The views of a scene show one set of named points, each view turned or mirrored, and shifted as a whole, with a little noise and some points left out.
In the rows, zero is written as 128.

Scene 1
View 1
z_628: [133 126 145  81 101 134 123 118 114  93 131 125 132 117 126 123 149 141
 130 165 146 145 124 131 135 120 103 115 170 141 144 119]
z_419: [148 137 143  72  92 142 140 114 115  93 117 124 138 120 122 115 142 136
 147 182 151 168 144 115 134 121 107 114 146 152 135 125]
z_922: [124 122 142  74  96 141 133 123 136  96 128 119 127 118 132 109 157 116
 133 162 138 153 123 109 123 108 103 108 171 158 139 143]
z_285: [140 155 150 101 117 173 160 121 149 110  90  99 137  84 123 102 145 137
 165 191 135 168 129 121 123 119  87 107 131 161 147 170]
z_355: [128 152 140 102 124 132 143 130 123 101 114 124 139 108 121 127 139 157
 142 167 145 148 105 125 139 132 104 111 150 131 139 133]
z_673: [120 155 148 121 135 136 149 131 123 108 108 117 142  94 117 133 141 165
 146 176 147 143  91 135 140 128  90 109 146 125 143 139]
z_485: [126 140 147  82 104 154 134 123 144 107 127 114 137 116 122 100 143 124
 159 168 136 167 117 123 117 125 113 113 157 139 128 147]
z_4: [139 135 154 119 119 121 144 117  94  89 107 121 149  98 122 149 147 164
 136 198 176 157 106 144 146 117  74 113 143 140 138 116]
z_170: [129 116 138  68  88 116 121 118 108  85 143 135 129 135 130 131 153 131
 115 156 155 148 122 113 136 114 114 113 183 143 134 109]
z_810: [165 155 147  91 107 162 154 109 119  96  98 108 140  93 119 113 139 157
 163 195 145 164 150 127 136 126  91 109 130 157 147 138]
z_872: [120 128 172 109 113 174 132 116 148 114 123  97 148  92 117  99 143 128
 187 190 145 181 105 164 100 119  93 122 150 133 127 155]
z_940: [132  95 152  63  68 135 129 106 113  80 130 119 131 125 138 122 168  98
 127 186 164 175 142 115 118  85  89 114 176 178 137 129]
z_12: [134 141 144 109 125 158 147 126 141 107 101 100 127  79 129 115 156 152
 138 170 124 133 117 132 134 112  79 111 158 155 170 161]
z_729: [133 143 129  80 107 126 156 126 123  89 106 131 132 121 129 130 150 134
 120 174 154 155 126  88 142 114 100 101 150 163 137 138]
z_140: [133 111 167  80  80 142 138 106 116  87 125 115 153 122 126 118 148 101
 164 212 184 206 130 134 105 100  95 117 147 160 106 127]
z_917: [111 138 145  96 122 136 119 132 133 110 138 126 134 115 119 117 145 148
 141 146 134 139  94 137 130 135 112 118 172 115 135 130]
z_190: [131 144 137  95 116 113 143 128 104  91 115 139 142 123 124 143 142 155
 128 173 166 153 107 114 148 128 102 107 152 134 129 114]
z_25: [106 114 151  89 101 127 126 123 126  95 134 121 133 121 134 127 160 117
 125 165 152 154 103 123 123 102  97 112 181 148 135 132]
z_894: [152 134 150  86  95 121 134 108  86  85 126 133 148 126 119 140 139 155
 144 190 175 168 132 136 143 129 103 116 148 134 127  93]
View 2
z_170: [ 79 152 166 151 138 128 129  95 154 130 151 132 116  91 132 144 103 139
  99 153 140 133 201 160 163 152 162 149 172 103 141  88]
z_419: [105 147 154 156 110 131 137 116 137 157 136 158 104 101 126 109 136 116
  89 120 135 126 213 133 169 130 148 152 152 126 142  99]
z_810: [121 141 142 156  99 125 149 135 126 168 123 163  91 113 130  85 162  98
  92  95 132 126 193 115 155 131 144 158 137 143 156 101]
z_12: [110 130 137 138 100 109 136 138 138 159 118 143 101 128 151 113 148 116
  95 102 123 141 139 138 134 143 152 137 120 135 149  87]
z_140: [107 171 173 181 107 164 106  96 159 168 165 195  75  93 123 104 142 124
  97  95 147 123 210 131 170 123 142 145 155 102 121  80]
z_485: [107 143 151 144  93 129 124 125 143 165 124 177 117 112 138 128 136 122
  77 117 133 138 186 145 169 112 141 132 136 119 123  92]
z_922: [ 96 143 159 145 112 116 122 112 154 153 142 155 109 115 149 128 118 137
  81 125 133 131 186 152 162 133 155 132 141 116 132  86]
z_355: [107 137 135 149 110 139 133 128 124 155 102 142 116  95 124 130 143 116
 100 126 128 133 163 140 152 125 145 144 153 116 145  94]
z_4: [109 150 138 171 125 161 130 119 127 150 120 136  86  79 111 114 161 103
 130 108 135 131 158 127 139 146 149 163 164 112 158  85]
z_673: [110 134 127 152 108 148 129 134 122 157  96 139 113  93 124 133 154 107
 110 116 124 139 139 137 140 127 143 140 149 114 147  89]
z_190: [100 147 143 160 124 145 129 112 123 148 108 125 111  75 116 130 134 115
 110 137 130 120 185 141 157 136 152 152 170 111 150  95]
z_25: [ 88 150 160 153 121 135 113 105 160 146 146 150 106 102 141 142 120 139
  99 131 135 141 170 156 151 143 155 133 152 100 130  80]
z_917: [ 95 138 138 137 116 141 137 129 140 142 112 159 136 103 123 152 136 123
  96 140 130 156 154 155 157 118 144 136 154 109 126  90]
z_285: [125 134 144 153  82 115 122 139 132 183 115 165  90 125 148  96 154 111
  81  86 123 123 170 124 150 125 142 130 116 138 142  92]
z_872: [114 149 147 152  85 156 120 134 152 170 130 209  99 119 133 115 164 114
  88  87 136 155 148 131 152 103 130 129 128 113 111  81]
z_894: [100 156 147 165 130 162 145 110 131 139 134 153 103  77 101 111 146 105
 113 124 140 133 211 132 163 133 146 170 178 115 150  96]
View 3
z_355: [129 131 113 154 140 108 116 120 124 144 121  75 127 144  86 132 108 132
 137 149 135 120 171 145 148 144 130 121 135 147 111 102]
z_285: [125 126 122  96 150 102 140 133 125 129  94  89 140 148  74 150 142 103
 145 152 134 118 176 122 154 151 140 121 105 170 103 138]
z_917: [130 136 128 181 156 102 118 109 122 163 125  78 124 152  85 146 114 139
 150 135 120 134 158 162 130 146 125 120 154 146 124 102]
z_170: [152 143 134 160 141  97 119 112 110 132 127  91 161 147 112 112  93 123
 141 142 138 129 131 155 116 143 106 137 169 144 153  84]
z_922: [146 145 143 129 152  92 140 112 117 137 113  95 159 154  90 131 124 112
 147 142 132 135 144 141 125 155 124 136 158 157 140 111]
z_628: [138 134 127 153 145 104 117 114 110 133 121  93 146 145 104 127 107 123
 145 134 127 122 144 150 123 139 114 128 146 151 139  96]
z_140: [133 132 131 123 184  89 141 128 121  97 105  87 181 174 126 106 108  65
 145 151 161 135 147 162 118 122 121 102 135 131 116 123]
z_729: [148 142 125 124 124  99 129 121 121 124 118  82 158 140  94 116 100 117
 130 166 151 114 157 127 147 153 126 145 147 150 130  97]
z_419: [137 119 114 131 150 102 119 131 107 117 110  82 163 147 101 129 106 106
 144 151 143 116 143 142 123 143 122 126 130 157 129 102]
z_4: [121 134 110 147 142 115 113 120 130 120 119  96 120 138 124  98  93 116
 127 142 142 105 179 147 153 108 115 112 120 134 104 101]
z_940: [151 148 149 114 158  88 145 113 111 105 108 111 182 156 127  98 111  83
 144 141 145 134 129 143 109 136 110 133 158 150 154 109]
z_25: [142 155 149 150 154  96 141 103 128 140 122  99 145 156 103 115 114 114
 141 140 132 140 151 153 127 138 120 131 167 145 139 105]
z_894: [132 119 101 157 149 110 102 130 107 109 118  80 155 142 125 107  79 112
 139 146 149 108 146 157 127 120 112 110 129 133 123  85]
z_485: [132 128 129 140 165  95 133 123 118 141 111  75 155 164  79 151 126 108
 153 147 135 135 154 149 128 154 133 116 138 155 120 119]
z_12: [119 137 129 119 141 110 136 118 130 152 102 109 105 136  80 141 147 127
 144 125 107 115 185 124 155 140 129 127 117 175 112 131]
View 4
z_729: [ 94 163 194 144 120 155 151 157 158 122 123  90 150 122 113 117 130 126
 156 101  98  79 107 115 113 137 140 106 150 116 123 113]
z_285: [119 161 169 185 150 155 161 132 144 129 138  89 155 134 162 134 111 145
 134 110  84  82 121 122 110 133 123  47 137 128 127 119]
z_140: [129 166 157 178 154 184 162 205 148 134 155  78 177 136 103  98 134 122
 142 149  65  60 104 103 160  99 130  88 120 140 124 110]
z_4: [111 134 156 147 139 170 160 149 141 146 106  84 167 130  82 109  91 140
 126 149 107  71 109 131 131 148 137 116 138 121 134 125]
z_190: [ 96 136 180 146 126 166 152 168 157 136 111  90 148 117  80 117 117 138
 149 115  97  74 107 118 117 137 144 129 148 120 132 122]
z_170: [107 151 180 128 127 158 152 189 169 106 136 102 160 118  86  99 149 106
 152 107 106  73 103 116 121 117 167 136 138 137 118 111]
z_419: [108 148 166 173 134 157 163 175 164 130 136  98 156 132 112 109 138 131
 136 105  89  83 115 121 126 119 138 102 143 142 116 116]
z_485: [123 144 176 165 152 162 151 173 150 111 152  99 145 119 130 130 136 132
 148 105  82  69 118 116 106 114 150  79 126 136 133 117]
z_628: [115 138 169 142 138 154 155 171 161 111 133 104 158 122 104 109 134 118
 138 111 105  78 112 125 113 123 161 118 132 142 121 118]
z_810: [114 143 151 190 145 153 170 145 157 142 127  97 158 140 134 118 114 148
 117 110  89  94 123 133 122 130 126  76 148 142 118 120]
z_12: [118 151 172 142 143 145 154 115 142 112 129  96 157 128 151 128 105 129
 132 111 115  76 118 137  94 149 148  70 132 130 127 123]
z_917: [121 117 183 134 150 158 143 168 148 102 136 105 140 101 107 135 123 131
 152 109 105  60 116 125  86 125 174 112 120 133 142 127]
z_872: [147 137 157 174 182 171 154 162 127 116 162  87 157 120 141 135 111 139
 134 143  78  53 120 122 113 112 146  54 102 140 148 123]
z_673: [113 126 176 144 147 165 148 137 137 130 112  91 146 112 108 141  93 149
 142 124 103  66 113 130  94 145 150  99 137 118 147 129]
z_940: [119 189 167 145 133 162 161 187 163 109 151  88 184 139 115  81 157  94
 142 127  93  73  98 110 153 111 147  98 131 141 102  99]
z_922: [116 172 180 144 136 152 155 172 162  98 153 102 161 129 135 108 154 108
 151  98  97  74 108 117 117 111 155  90 131 140 115 107]
z_25: [120 164 186 124 141 165 145 174 148 101 143  91 164 116 108 110 134 104
 158 124 102  59 103 113 118 122 163 107 121 128 127 113]

In a view up to two points have been moved. Name them for each view, in the order of its rows, or write -.
view 1 | -
view 2 | z_170
view 3 | z_12
view 4 | z_729, z_922
